Each row is a point on a landscape with many valleys, with its height.
From any point a ball rolls to the lowest of the 2 points nearest to it. It stops when none of these is lower. Distance is the straight distance between rows; heights are no part of it.
Q_318 (h 157): [ 99  97 103 118  67  80  75 104  80 126 146  93  86 127 107  90  73 113
  88  47 114 129 112 107  83  87 100  64 103  98  87 126 101  62  74  96
 104  61 144 122 103 101 121 126 115 116  82  59  56  71 132  84  69  54
 107 122]
Q_902 (h 645): [ 78 100  96 105  88  70  75 121  90 152 147 118 101 117 110 100  52 143
 146  79 158 120  49 108 126  79 149  69  96 120  94 117 103  38 100  97
 140  83  99 106 127 120 130 165 128  87  90  61  82  85 151  83  86  80
  77 107]
Q_212 (h 902): [112 114  87 108 142 125 124  76  88 104 104  64 107 104  87  82  74  57
  78  94 113  75  89  68 140  96 113  85  53 127 110  69  90 122 123 153
 109 114 101  97 127 102  92 103 122  97  91 118 115 114 105  92  77  59
  93  68]
Q_935 (h 796): [111 108  50  93  84 121 105 104  52 118 121  87  97  87  91 132 109 112
 113  87 109  95 104 125  97  86  98  85  86  79 117 121 102 113  69  86
 155  86  93 118 104  87  90  89  75 103 124 100  88 124  82  89 118 115
 126 145]
Q_813 (h 457): [ 69  94  84  88 105  87 129  58  97 108 103 126  64 100  81 121 106  94
 125 139 134  62 102  72  74  69 110  96  95 137 109 107  64  97  78  94
 110 128  67 109 134 109 101 113 119 111 111 140 139 114 132 120 126 101
  81  62]
Q_756 (h 266): [124  98  53  58  88 122  98  73  76 146  89 142 107 121 101 118 129 127
  95 134 116  88 119 148 103 106 103  99  79 114 105  88  96 104  69 103
 123 151  90 102 146 128  58  54 122 129 121 128 104 101  81 137 112  75
 124  65]
Q_348 (h 346): [ 80 100 103  77 106 100 124  74  36 126 124  68  81 103  31  91 104 113
  97  60 106  99 100 111 122  98 125  95  73 126  79  86  97  60  70  81
 104 111 123  73 115 153 137 133  92  91 126 100 102  85 116  94 105 100
 161 100]
Q_687 (h 230): [ 83 107  76  46  95  92  80 112  97  65  33 132  77 110 132 128 130 131
  87  92  70 129 127  95  27  86 106 164 185  89 104 127 121  98  78  58
 110 108  89 178 106  61 108  80  69  93 122  82 104  85  80 101 113 154
  66  94]
Q_431 (h 478): [ 97  94 127  87  73 106 124 111  65 115 121  87  91  83  77  95  57 101
 113  69  80  88  59 135 172 144  95 115  82 113 129  89 131 122 106 131
  89  84 109  65  95  98 134 104  85  52  91 120  90  92 113  55 111  68
 113 102]
Q_604 (h 165): [ 90 104  91 109 110  88  95  89 123 110  69 118 123  82  77 130 141  77
 112 145  92  86 115  56  64  74 110  93 106 115  89  95  86 109  93  69
  91 124  68 102  81 102  91  85  53 112 118 112 143 122  71 116 101 145
 119 109]
Q_487 (h 450): [126  96 123  80 107 132 116 107 104 101 123  82  69 101  75  54  75  96
 104  36 110  76  66 129 156 153  88  86  87  84 131  99 108 113 115 134
  82 104 117  84 109  79 102  85 102  45 111 106  75  69 123  77 113  45
 102  66]
Q_234 (h 442): [104  88 153 111  57  92 118  87 105  40 133  86  83 106  99  56 109  58
 103 107  60  79 113 124  81 135  50 117  95  90  84 113  93 101 103 122
  94  75 119  42 129  53  91  90 153  69  90 130  71  78 134 101 127  80
  97  93]
Q_500 (h 99): [100 143  93  95 129  78  73 104 138 106  61  89  91 115 113 134 115 105
 104 138 140 145 114 100  90 109 107  89  98  95 111  82 102 109 133 115
  81 129  90 113  74  95  71  95 106 123 110 122 106  96  87 131  63 105
  58  86]
Q_810 (h 390): [ 70  69 138  88  97  81 149  66  89  34  91  88  82 110  88  76  94  89
  86  83  33  68 124  96  59 110  67 141 124  91 104 114 110 106 109  84
  99  60  91  63  99  82  76  90 144  87  83 143 110  99 129 119 139  84
 100  99]
Q_12 (h 691): [ 69  78 135  44 105  55 122  98  84  86 113 132  85 100 111 104  55 149
 127 102  99 127  85 170 165  99 114 149 106  97 125 134 127 100  67 105
 115  81  91  78 103 128 145 143 113  90 128 107 115  76 120 101 105 131
  86  96]
Q_258 (h 210): [113  78 107  77  87 111  96  87  83 107  70 154 122 125  98 114 126 135
  77 124  57  90 155 137  72 115  81 123 116 118 107  99 117 137  71 105
  92 107  78  92 125 124  45  44 121 142 122 115 115  90  63 153 118  87
 124  70]
Q_400 (h 932): [123  85 117  57 111  85 126 112 107  87 118  88 116  96  81  53 116 119
 105  99 132  88 131 111 155 116 130  53  22  81 125  94  97 126  97  96
  92 126 107  57  96 136 108  95 126 140 138 130 134 111  78 127  88  89
 121  79]
Q_583 (h 407): [108  85  84  63 137 130 131  68  77  89  99  95  57 119 109  50 102 129
  51  34  79  65  79 126 126 115 127 172 134  94  97 132 108  67  84  85
 108 118 149 128 116 136 108  84 104  72 111  68  71  53 106  90 110 107
 119  74]
Q_36 (h 807): [107  95  60  90  75  60 139  97  89  97 140  95 111  66 100 116 105  98
 120  78  72  82 113 113 101  95  81  89  86  92 143 122  95 126  71  85
 130  46  91 103  89  75 107  98  48 105  98 111 141 143  77  76 134 137
 112 155]
Q_575 (h 924): [123  94 105  42 134 119 104 123  87  96  72  95  92  95  38  79 114 143
 109  77 125  89 118  85 154 111 123  68  62  67 149  93 104 125 119  68
  99 123  88  75  80 124  82  65  79  98 134  97 132 126  72 112  90 100
 116 103]
Q_237 (h 218): [ 94 132 100 134  79 117  78 104  78 104 124  74  85 112  89 103  62  70
  96  78 124 124  92  87  83  90  94  89 110 108  76 114  86  87 102 126
 120  69  93 119 124  78 105 131 115  98  93 105  58  88 130  76  86  77
  81 111]
Q_413 (h 212): [ 97 112 126 116  86 113  86 110  66  72 117  71 118 100  79  87 108  77
 111 120 102 115 122  98 135  87  96  87  79  93  65 109  93  91  94  89
  92  89  93  46  99 125 125 125 109  95  99 102 103 103 100  80  96 123
 141 118]
Q_436 (h 277): [ 90 140  59  57 123 126  91  88 112  55  60  92  82 112 143 147 112 109
  63  76  94 125 132  97  51  99  95 152 154  70 115 118 126 108  98  79
 150  97  96 153  82  60  58  74  89 107 125  86  78  99  90 114 114 149
  58 103]
Q_611 (h 786): [132 114  41 105 107 119  85 109  63 115 101  96 133  73 128 126  86 117
  88  86 109 112  65 115 129  79 106 105 107  88 116 131 130 102 107  90
 187  94 104 135  85  85  82  88  54  76 108  64 100 132  71  73 117 128
  99 166]
Q_933 (h 910): [121 100  79 111 150 142 111  84  77  76  80  94 116  96  83 106  70  74
  92 115  89  66 105  68 141  83  92  90  67 101 123  84  92 151 131 116
 101 119  85  86  93 123  97  77 105  95 104 106 153 147  82  88  94  96
 106 105]
Q_726 (h 317): [105 114  30  40 117 136 124  63 111 111  92  76  63 140  89 112 150 125
  60 100 116  85 134 123 107 126 115 118  90 111 108  94  84 110  57 107
 109 147 114 135 142 141  58  70 124 157 123 118  89  90  83 148  95 107
 109  33]
Q_265 (h 441): [100  82  97 101 126 111 159  46 102  77  84  87 101 103 139  85 101  68
  61  79  30  79 124  86 106 108  78 166  74 114 103  74  79 137  92 129
 113 109  91 139 131  96  83  71 135 124 101 123 148 107  70 117 117 132
  95  55]
Q_109 (h 370): [123  75 114  98 133 151  91  80  99  86  92 132  62 145 103  63  81 127
  65  35  82  62 103 107  79  89 100 141 139  98  94 122 110  92  87 105
  76 108 132 133 122 123  92  72 123  75  82  73  74  59 123 115  75  51
 113  76]
Q_169 (h 841): [105  51 131 124  70  54 102 106 163 104 109 125 114  63 106  68 154  89
 115 110  69  77 107  78  51 121  99  86  92  88  98  55  83  88  78  82
  21 104 124  83  70  65 126  94  74 114  91  93 100  78  88 106  94  90
 123  88]
Q_909 (h 660): [ 86  97 102  69  94  57  74 117  95 149 134 115  89 100 104  92  83 139
 128 101 132 120  68 149 142 102 126  82  83 129 113  90 110  47 108 100
 108 100 107  86  98 128 123 125  88  78 108  95  92  92 100  98 109  98
 107  93]
Q_864 (h 286): [ 98 132  98  48 101  86 118 118  91  61  85  44 103  88  80 149 116 101
  79  86  88 138 154 107 111 127  84 106  83  76 146  87 130 152 113 106
 116  70  90  73  63  75  91  95 101  98 129 126 114 117  93 111  81 101
  86 120]
Q_207 (h 489): [ 72  85 105  95  85  86 109  70  80 127 102 135  63  83  93 146  75 112
 147 130 120  76  56 115  84  93  86 112  98 144 124  84 108  80 117 108
 125 108  59 103 123 115 114  99 111  72  94 146 118 123 119 120 141  81
  98  81]
Q_491 (h 421): [ 77 113  99  88  98  84 140  93  99 141  83  50  66 121  24  77 119 120
  65  54 103 139 108  96  95 156 109  79  78 111  94 113  86  67 119  90
  91 104 102  83 106 108  45  97  96 152 114 131  86 101  88 137 122 107
 101  93]
Q_175 (h 406): [117 109 101  58 112 115 132  71  93  69  55  53  82  85 113  81 122  64
  62  83  33 130 129 100 117 130  80 166  92 107  81  83  92 140  91 115
 139 112  67 132 134  89  79  60 108 137 128 110 124 124  64 108 136 173
  98  51]
Q_313 (h 306): [119  75  99 121 105  92  88 116 162 102 131  75  98 102  92  49 131  66
 104  97 124  86 123  87 102 112 107  70  62  72 106 107  47 105  68 123
  54  95 111 103  88  96  88 105  77 142 107  93  98 103  95 100  68 116
 105  91]
Q_6 (h 297): [104 151  71 145 123 126  39 149 111 134  86  59 107 126 111 103  95  78
  94 100 149 162  89  84  87  66 122  71 122  89  53 112  88  85 102  94
 123 109  86 129 105 111  84 138  61 108  98  62  75 118  90  76  71 105
  89 129]
Q_246 (h 217): [ 64  65  70  83 135  56 128  75 103 119 102 141  90 107 102  95  92 142
 113  95 124  67  70  67  94  82 151  90 108 117 104 119 104  37 108  62
  92 123 106 119  96 141  96 125  91 103  91  96 142 103 122 103 120 118
  87 111]
Q_461 (h 146): [116  82 131 115  47 119  67  94  73 107  70 145 118 125 123  82 122 103
  84 105  44 112 121 140  74 127  69 138 125 125  60 110 115 118  83 125
  77 118  70 125 138  95  71  47 114  93 114 107  84  72  51 139 127 100
 114  65]
Q_832 (h 514): [133  95 121  98  20  79  90 149 121  88 135  90 125  99  92  96 132  94
 108 112 104  93 118 128  92 159  49  48  62  73 110  98  94 135 110 128
  93  77 115  51  93  54  84  77 130 126  93 122  65 120  87  82  88  67
  73  93]
Q_240 (h 732): [ 95  89 123 139  58 118  95 133  93 116 107 147 126 104 111  85  49 105
 121  97  41  98  61 132 138 108  89 132 124 112  99 145  85 113  91 125
 106  76  50 114 128  89  99  81  77  76  96  98  99 113  75  79 115 132
  93 107]
Q_800 (h 894): [112 102  57 128 147 125 125  76 119 123 116  88  92 101 138  61  81  68
  56  56 103  84  71  70 121  89 123  80  75 135  95  75 115  97 118 141
 114 105 148 137 116 105  51 101 132 116  46  95  86  92 100 103  80  44
  99  94]
Q_292 (h 168): [ 74  81 109  73  83  58 111  94 132  59  61 147  82 103 136 134 133 121
  96 114  78  79 129  82  28  93 114 126 167  88 111 104 111  83  73  36
  79  99 109 126  76  90 105  88  93 115 108  96 111  80  98 122 103 127
  94  97]
Q_170 (h 216): [135 110 131 112  89  81  54 145 156  78  83 112 133  71 113  68 160  97
 115 178 121 139 123 107  89 108  96  91  95  70  67  74  61  90 125  99
  32 128  94  60  71  92 117 106  97 126  91  88  77  77  73 127  70 125
 100  78]
Q_214 (h 878): [ 96 109  77 162  84  85 130  95  78 125 113  84 116  75 139 131  75  47
  95 103 130  97  73  46  76  72 110  23  72 127  82  77 111  99  94  99
 135  98 124 112  89  88 101 125 134 131  51 127  90 106 130  80 105  42
  97 142]
Q_966 (h 344): [ 85  93 118 125 126 113 119  78 105  83 101  77 106 140  97  83 117  94
  60  95  46 107 165  89  85  90  78 110  91  92  96 142  75 137  78 111
  84  72 103  96  89 112  55  75 132 161 117  91 122 104  85 124  70 128
  93 100]
Q_39 (h 351): [129 106  78  96  62 148  71 146 108  75 143  94 140  57 163  78 118  58
 112 137 108  96  73 128 153 101 103  93  72 105  66  97  96 106  84 123
 125 113 113  85 119  94  89  90 130  85  61 118  81 112  56  66 117  89
 135 115]
Q_101 (h 475): [ 92  97 118 104  89 105 133  58 124  73 123  73 104  96 128  47 123  52
  83  93  59  89 108 112  99 120  86 131  72 110  74  96  68 105  81 133
  97 107 101 103 141 101  73  67 119 109  79 134 109  94  71 111 130 117
 118  73]
Q_451 (h 154): [ 69 105  46  76 146  89 138  53  64  95 119  73  83 114  87  91  94 125
  68  72 119  68  83  59 110  67 137  98  88 117  94 122 114  37 101  62
 125 117 134 106  93 139  95 128  97  97 109  98 116  94 109  95 131 119
 114 116]
Q_945 (h 208): [102 103 108 127  54 107  70  93  73 126  88  99 101  99 107 113 109  87
  93 114  78 139 108 148  88 127  62 115 106 119  64  83  90 110  97 153
  61  89  77 107 132 100 105  92 102  97 105 122  60  60  80 110 112  99
 116  71]
Q_847 (h 219): [ 97 111  39  74 164 120 103  74  91  97 127  66  96 107 114  96 103  80
  94  70 143  63  85  57 102  53 140  78  77 117  91  90 122  79  93  95
 124 111 137 106  98 109 106 145 113 104  99  81 120  84 119  94  84  82
  98  97]
Q_331 (h 263): [108 112 123 147 105 117  73 120 107  74 109  85 120  99  86  88  89  49
 115 140 119  80  89  54 103  62 101  74  99  98  66  79  84 110 111  99
  87 110  94  68 102  99 109 134 109  91  62 103  96 112 131  52  88  81
 108 105]
Q_974 (h 382): [119  90  74  68 118 140 125  75  52 100 139  82  73 115  62  78 114 123
  98  42 105  38 108 102 105  83 118  88  82  96 110 102 101  98  48  86
 108 100 129  95 119 125 125 106  90  73 121  90 104  83 113  80  97  81
 146  85]
Q_777 (h 776): [114 138  72  96 102 125  85 108  74 105 113  64  89  81 114 120  47 113
 115  84 134 128  47 137 143  92 101 120 112 105  99 144 133  75 125 107
 186  80  90 131 104  73 103 123  90  57 112  82  55 116 111  76 127 124
  76 123]
Q_77 (h 98): [ 71 110 120  73 107  74  71  88 110  65  52 130  93  88 113 116 151  99
 101 152  89  99 116  76  48  62 107 134 150 102  75  94 104  72  91  45
  95 130  81  90  83 114 117 110  81  87 111 105 123  93  86 112 128 139
 120 102]
Q_628 (h 506): [ 71  84 123 116  68 102 114  81  51 138 119 113  81  84  82 106  61 111
 124  83  92 102  66 118  95 125  77  91 101 127 107  59 120  83 112 125
 100  91 102 101 120 111 135  99 103  47  83 117  71  93 128 102 130  48
 117  90]
Q_498 (h 314): [114 115  77  67 121 115  61 119 136  95 127  80 108  46 169  76 134  73
 118 133 129  87  81 117 135  78 127  99  66  98  88  65 103  88 104 118
  90 129 122  80  93  96 106 110 103  82  73 104 112 109  61  82 105  88
 113  94]
Q_961 (h 582): [103  83 108 117  57  76  96  99 112 109 150 129 112  93  94  94  85  81
 140 126  90  72  89 121 114 100  86  95  69  94 126 132  68 131  64 133
  91  78  82  90 123  89 114 113 102 116  93 105 113 118 118  78  94 102
  81 105]
Q_641 (h 886): [ 97  98  50 157 115 110 119 105 100 167 114  91 102  71 127  83  71  76
  69  63 109 107  59  67 106  75 105  41  82 142  85  92 131  83  94 113
 136  93 131 134 124 101  60 122 102 135  37 107  81  99 121  81 104  60
 106 134]
Q_571 (h 323): [100 122  56  85 128 142  97  72  74  92  80  92  99 122 114 190 111 104
  84 107 123  92 115  87  45  85 103 107 133  88 130 110 129 125  80  68
 141 106 108 141  87  56  76  68  88 109 130 111  90 101 108 123 104  98
  90 123]
Q_870 (h 303): [ 97  86 121 118 141  77 109  91 134  72  84  91 128 135 109  92 104 100
  74 121  90 125 155  91  96  93  98  91  92  64 119 118 101 125 112  84
  77 100 107  96  52 126  92 105 108 156 120  85 133 104  83 110  42 116
  81 108]
Q_438 (h 420): [131  88 118  80 143 150  89 119 107 126  73 106  74 122  62  65  58 130
 116  48 141  63  63  82 145 103 119  85  97  91 132  97 119 104 137 111
  83 129  97  97 113 105 108  92  94  51  93  75 108 100 130  89  92  50
  76  73]
Q_685 (h 384): [ 89  97 101 108 102 101 126  74  83 119  94  59 111 107  76  87 111  94
  60  79  65 129 126  98 102 120  99 102  83 109  80 105  85  96  93  93
  88  84  88 105  91 123  70  94  93 137 116 111 114 108  55 113 108 138
 133 119]
Q_94 (h 675): [ 63 103 149  84  82  33  99 116  94 140 103 106  85  84  68 111  53 135
 131 116 127 147  76 149 155 110  99 100  80 116 132 111 102  90 106 138
  96  91  70  66 105 128 160 147  90  87 113 133 110  99 114 102  95 121
  87 100]
Q_17 (h 509): [ 85  84 147 128  83  67 135  75 125  72 133  91 112  90  91  21 115  69
 111 118  66  88  80 104 117 128  96  98  73 128  53 113  58  59  88 106
  84 103 112  50 125 118  89 108 117  98  86 123  97  79 103 118 135 128
 143  88]
Q_659 (h 721): [ 71  99 109 116  63  86 104 118 131  98 137 143 110  89 145  95  26 107
 138  81  77  91  29 127 142 101 103 132 120 107 119 146  79  87  84 120
 110  44  66 124 113  79 126 121  79  63  67  90 107 120 116  65 105 126
  81 119]
Q_973 (h 284): [122  51 145 122 104  97  89 101 135  74  74 164 102 115  95  73  99 117
 116 109  92  37 110  71  57  93  97 109 133  75  93  97  94  90  93  72
  46 113 100 106  82  96 107  80 112  89  89  71 113  80 134 113  95  69
 111  75]
Q_158 (h 215): [109 112 105 103 117 113  65 124 137  93  83 101  97  66  60 104 127  86
 133 143 115  80  99  67  82  67  87  72 110  95  98  90  81 125 127  87
  93 123  76  82  75  97 112  79  35  68  86  89 119 147  82  92  82 122
 106 116]
Q_592 (h 229): [100 154 101  55 109 105  91 141 129  71  88  36  99  81  64 151 148  92
 117 134 106 144 166  81  56 133  81  88 111  79 135  77 124 157 119  84
 101  76  96  74  72  51  75  74  73 100 121 130  85 115  70 130  67 127
  84 127]
Q_956 (h 419): [ 96  78  82  87 121 120 144  52  78  98  78 139  94  92  69  90 104 102
  96 140  78  32 105  87  81  77  86 114 113 144  92  92  67 128  85  95
  92 137  57  87 140 122  76  59 111 105 101 134 143 125  90 120 153 121
 116  80]
Q_908 (h 330): [ 95  60  99  75 125 131 101  72 129  88  80 121  59 140 102  96 106 113
  94  87 110  53 117  90  64  97  94 138 135  82 117 105  77  99  75  98
  57 123  98 127 106 103  83  61 118  96 113 101 101  73 120 121  89  85
  87  56]
Q_578 (h 153): [110 118 152 114  58  94  76 148  61  67 125  54 134 118  64  95  87  96
  78  97  90 146 134 111 136 112  78  72  96  78  64 129 105  95 121  97
  95  67 117  30  68 102 128 120 133 108 108  88  67 100  79  65  85 103
 104 124]
Q_462 (h 831): [111  71  92  68  75  44 112 109 173  97 115  94 109  62 167  72 169  88
 105  88 104  94 102  91  66 122 110  95  95  73 115  53 101 100  93  87
  59  95 143 103  57  54  99  76  66 118  79 111 104  93  64  91  90  92
 102 116]
Q_781 (h 564): [ 82 110 107 142  48  53  95 120  96 112 102  93 128  79  87 161 109  74
 109 138  75 139 116  95  71 109  62  93 110 109 106  89 114 133 120 114
  78  60  90  91  76  87 118 111  60  94  92 119  98 116  69  83 101 110
  88 141]
Q_546 (h 327): [114 136  74 140 109 106  47 132 143 112  50  99 128 102 131 135 133  67
 115 126 126 129  84  61  43  42 127  72 137  91  69  85  87 114  81  80
 107 107 100 141  84  86  97 113  57  97  88  55 101 105  87  76  71 108
  90 130]
Q_353 (h 163): [111 121 123  99 111  76  52 138 115 118  70  94 131 110  91  89 115 122
 102 151 143 160 116 127 130 108 118  73  98  85  71  93  83  87 129  98
  75 138  86  75  75 141 107 111 100 132 114  92  82  88  75 119  57 104
  90  94]
Q_942 (h 232): [ 92  52 145 120  80  59 114  96 132  70  73 138  90 111  80 126 108 129
 115 107  81  63 125  53  24 101  93 111 150  84 119 106 107  77  87  41
  46  88  98 100  38  86 112  96 108 120 110  79 116  78 139 144  70  99
  97  84]
Q_134 (h 480): [107 100 138 120  56  98  93 121 120  54 123  92 104 127  97  77  72  79
 102  91  98  83 111 112  83 126  62  85  92  69 112 124  93 116 135 115
  94  66 101  78  98  44  92  86 137  84  80 109  76 111 117  72 107  72
  45 106]
Q_157 (h 537): [ 66  72 182 134 109  51 127 108 144  87  90 109 111 100  89  19  81 107
 121 131  99 135  78 118 131 126 104 102  79 100  81 123  76  72 114 105
  65 103  86  57  90 115  99 129 117 135 108 117  97  89 100 129 108 142
 104  78]
Q_404 (h 583): [103 114  94 108  87  69  73 126  84 117  81 118 118  93 106 154  74 112
 104 114 112 148  76 119  99  93  80 118 133 107 105  84 125 110 135 111
  96  81  91 121  83  97 126 122  63  70  71  97  98 102  91  71  94  91
  80 125]
Q_674 (h 860): [ 88 102 143 168  55  60  93 117  91  91  89 141 142  59 118 142 101  89
 110 143  98 114  86  63  45  94  71  61 116  95  82  65 113 102 140  74
  75  89 123  69  45  88 146 113 103  98  49  64  63 109 126  77  98  68
 107 119]
Q_165 (h 394): [129 104  69  87 169 154  64 109  88 130  57 109  93 113  73 103  95 142
 108  88 134  77  77  87 111  70 132  99 110  85 117  81 134 101 126  93
 116 130 111 119  89 124  95  95  63  41 108  44 122 116 113  81  88  71
 100 106]
Q_587 (h 765): [112 117  98  87  95 138 116 105  55 111 112  82  94  74 135 111  68 124
  80  69  80 118  46 144 165 127 109 135 122 107  83  99 151  68 122  86
 148  84 113 106  81  93 113 100  75  47 109  82  63  87 102  75 137 120
 117 123]
Q_257 (h 347): [118  87  84 148  96 163  65 110  85  94 102 128 136  83 116  81 116  59
 101 121  91  51 105  79  85  76  84 106 105 102  64  85  82 131  78 117
 108 115  85 121 124  75  88  68  91  85  80  83  98 117  70  77 112  91
 125 118]
Q_605 (h 542): [107 107 113 117  21  68  73 160 108  89 124 102 147  68  84 148 147  82
 133 167  82 112 131 106  75 125  46  65  83  69 119  91 105 139 124 116
  80  91 109  56  73  79 114  90  84 134  92  92  67 118  75  84  80  98
  96 120]
Q_697 (h 613): [ 92 103  88  73  97  77  86 116  96 131  91 127  94 134  98 167  60 145
 106  85 154 148  90 104  97 107 121  90 100 108 128 111 137  75 143  94
 105 116  82 127 103  93 120 132 126 104 120 116 122  88 122 128  66  73
  37  95]
Q_197 (h 744): [106  88 115 143  60 135 114 118  53 155  79 137 117  80  94  93  54 116
  90  77  44 121  51 132 124 151  75 109 116 128  96 109 132 107 122  98
 111  78  86 120 115  87  86  72  68  67  91  94  76 109  72  85 143 105
 119 120]
Q_905 (h 313): [ 98  83  92 104 138  98 108  91 149  87 117 103  83 125  90  50  96 103
 120  81 131  63  96  63 103  82 113  80  89  75 132 132  41  82  97  96
  85 102  91 115  90  90  80  87 104 118 113  67 123 127 117 100  93 120
  61  99]
Q_630 (h 366): [117 114  56  66 161 133  83  79  95  72  77  93  91 114  92 150  99 112
  92  94 119  88 103  75  92  83 109 120 124  84 142  74 136 127 108  89
  99 121 113 126  66  95 114  90  74  70 123  81 132 101  97  96  80  82
  86 101]
Q_122 (h 560): [ 73  88 162 148  82  47 106  94 132  87 121 123 116 104  99  80  58  81
 142 133 100 116  79 105 117 105  94  99  72  92  95 151  66 101 109 121
  82  77  61  78 113  98 118 139 113 120  86 125 111 101 136  99  87 129
  71 101]
Q_519 (h 307): [ 81 108  72 126 100  86 117  60  29 144 109 104  92 105  81 134  88 100
  75  92  91 119  97  93  87  84 125  96  88 144  74  84 109  65  88 102
 116  94 104 109 127 146 129 139  87 108 102 104  96  75 133 106 103  70
 142 107]
Q_537 (h 365): [ 97 120  72  57 128 140 120  80 125  82  66  52  66 133 116 106 155  82
  51  93  82 122 151  99 109 134  84 152  88  98  95  88  83 117  81 117
 117 117 100 132 119 125  51  68 127 167 134 114 116 111  60 149 113 155
 100  51]
Q_506 (h 264): [ 79 137  81 142 102 121  51 121  83 148  83  65  78 126  69 125  98  81
 114 104 149 149  94  84  58  79 105  78 119 100  53  94  76  74  87 104
 110 106  75 141 119  86 107 134  66 100 125  95  55  91 147 117  88  95
  85 109]
Q_963 (h 869): [ 96 104 109 143  67  71 103 107  83  91 109 117 111  55 160 139  97  68
 111 119 124  89  70  61  75  66 100  39  91  92  92  44 120  87 101  66
 116  96 148  82  60  83 131 128 129 111  37  79  70 103 150  67 109  34
 113 129]
Q_443 (h 706): [ 69  83 103  69 102  90 126  82  99  81 141 132  98 102 145 100  30 143
 125  78  93  72  34 140 163  93 123 157 114 115 128 137 112  85  84 109
 121  70  83 111 118 115 130 138 132  61  88  96 123  87 136  97  90 104
  84  96]
Q_662 (h 261): [119  99 130 117 117  87  75 124 168  61  91  96 128  98  90  74 138  82
 112 154 112 117 130  88 104  96 100 100  81  37 119 113  70 134 103 107
  57 109 104  72  66  96 115 122  90 146 105  74 107 111  87 119  48 135
  84  84]
Q_345 (h 383): [118  74  97 132 102 142  90  90  91 106  86 139 115 108  76  77 122  99
 116 136  90  40 117  83  74  89  91  79 103 120  69  97  71 106  83 101
  87 132  78  78 133 108  71  52 111  96 115 103 108 104 101 121 127  86
 133  74]
Q_964 (h 819): [ 88  96  86  65  79  30 135 102 144  93 121  84 107  66 146 103 147  84
  96  85  66 117 124 104  78 118 104 116  86  82 138  89 101 126  72  96
 108  63 109 108  71  61  98  99  58 127  92 124 141 117  58  97 106 144
  90 132]
Q_947 (h 164): [104 152  81  77 150 116  81 129 154  88  60  35  81 119  90 121 131  85
  89 118 122 143 133  74  93 128  78  89 104  73 125  72  90 133 142 111
  75 105 105 113  64  87  72  80  66  92 118  97 100 110  63 117  52 127
  74 102]
Q_672 (h 917): [133  99  91  61 138 162 124 101  59  98  74 114  96 120  46 106  68 125
  81  89 112  66 128  83 144  90 109  74  64  90 156  92 101 160 137 104
 121 123  80  73 104  95  83  68 118  99 135 102 153 139  83 108 109  90
  67  89]
Q_677 (h 416): [103  94 104  95  99 141 107  78  76 104 120  99  74 109  77  49 122 108
  65  39  70  57  92 119 116  81 124 132 121 113  70 110  91  55  42  98
 112 105 132 121 146 139 124  96  91  66 105  71  71  51 112  82 108 104
 171  75]
Q_988 (h 598): [118 111 106 101 115 101  68 116  73 121  55 112 112 123  69 165  47 156
  92  78 129 151  89 106 113  97 108  95 125  99 132  91 149 100 154 108
  79 104  95 112  97 113 136 129  90  68 102  80 110  80 127  95  74  57
  71 110]
Q_504 (h 851): [103  73 143 140  56  55  84 116 116  81 122 146 134  45 118 108 138  84
 127 140  45 109 117  91  60  99  72 101 115  81  80  62  98  97  97  83
  21  83 132  46  65  80 159 102  99  90  69  46  64  91 116  81 105 103
 116  95]
Q_23 (h 338): [ 93  85 114  70 108  84 130  76 102  60  76  77  86 112 111 116 113 105
  69  89  54 108 155 107  75 115  71 129 116  78 133  83 132 129  96  79
  75  74 107  70  66  77  81  87 115 104 107 131 119  97 106 117  89  79
  97 104]
Q_456 (h 268): [ 80  74  69 107 137  87 144  89 128 129  85 146  76  96  69  53  69 135
 106  82 104  63  64  60  99  82 123  89 115 107 116 143  57  77 118  82
  98 106  82 115 109 117  63  78  85  97 108  76 130 149 111  98 124 154
  69 128]
Q_262 (h 267): [ 96 126  64  70 155 119  72  97 122  99 125  35  86  63 127  74 117  53
 128 112 166  86  68  76 110  56 134  67  78 123  81  54 113  88 103  98
 126 125 128  70  89 107 121 154 107  74  72  96 104  90 114  76  85  66
  96  83]
Q_512 (h 630): [ 71 123  68  83 104  60  77  98 104 123 102 110  77 109 111 160  71 142
 137  89 162 158  75 122  87  80 124  91 133 125  83 128 114  25 131  92
 125 106  89 138 105 111 129 172 135  92 103  85  98  75 145 114  94 102
  62 103]
Q_745 (h 754): [137  94  93 114  87 144 101  98  63 156  91 124 102  92 110 103  57 121
  78  39  60  94  73 135 147 126 113 146 122  93  82 121 129  99 115 103
 148  90  84 149 119 114 100  83  60  72 113  77  71  99 111  76 113 128
 107 107]
Q_161 (h 260): [ 82  99  91 134  82  83  94  78  77 148  91 117  92 123  83 151  93  96
  92 101  94 127 105 101  69 121  88 108 105 128  80  77 103  97  98 112
  74  93  85 134 121 100  91 100 104 118 107 127  92  83 109 136  89  79
 106  89]
Q_230 (h 76): [108 121 147 115  61  71  81 130  86  83 143  73 111 133 120  77  84 102
  64  76 106 146 128 138 124 123  84  81 103  93  66 121  93  64 118 108
 100  62 136  79  84  92 121 113 160 120  89  90  46  76 109  80  72  66
  71 114]
Q_764 (h 308): [107 122 111 139  85 152  67 121  92  69 123 113 134  72 142  97 104  54
 121 164  96  64  78  91  95  56  93  94 110 100  47  75  80  95  87  85
 135 104 109  77 121  84  99  92 123  72  62  98  72 109  99  73 126  76
 139 133]

Where does a ball stop that starts at each point below?
Q_169 => Q_500
Q_122 => Q_461
Q_628 => Q_77
Q_575 => Q_500
Q_94 => Q_500
Q_605 => Q_500
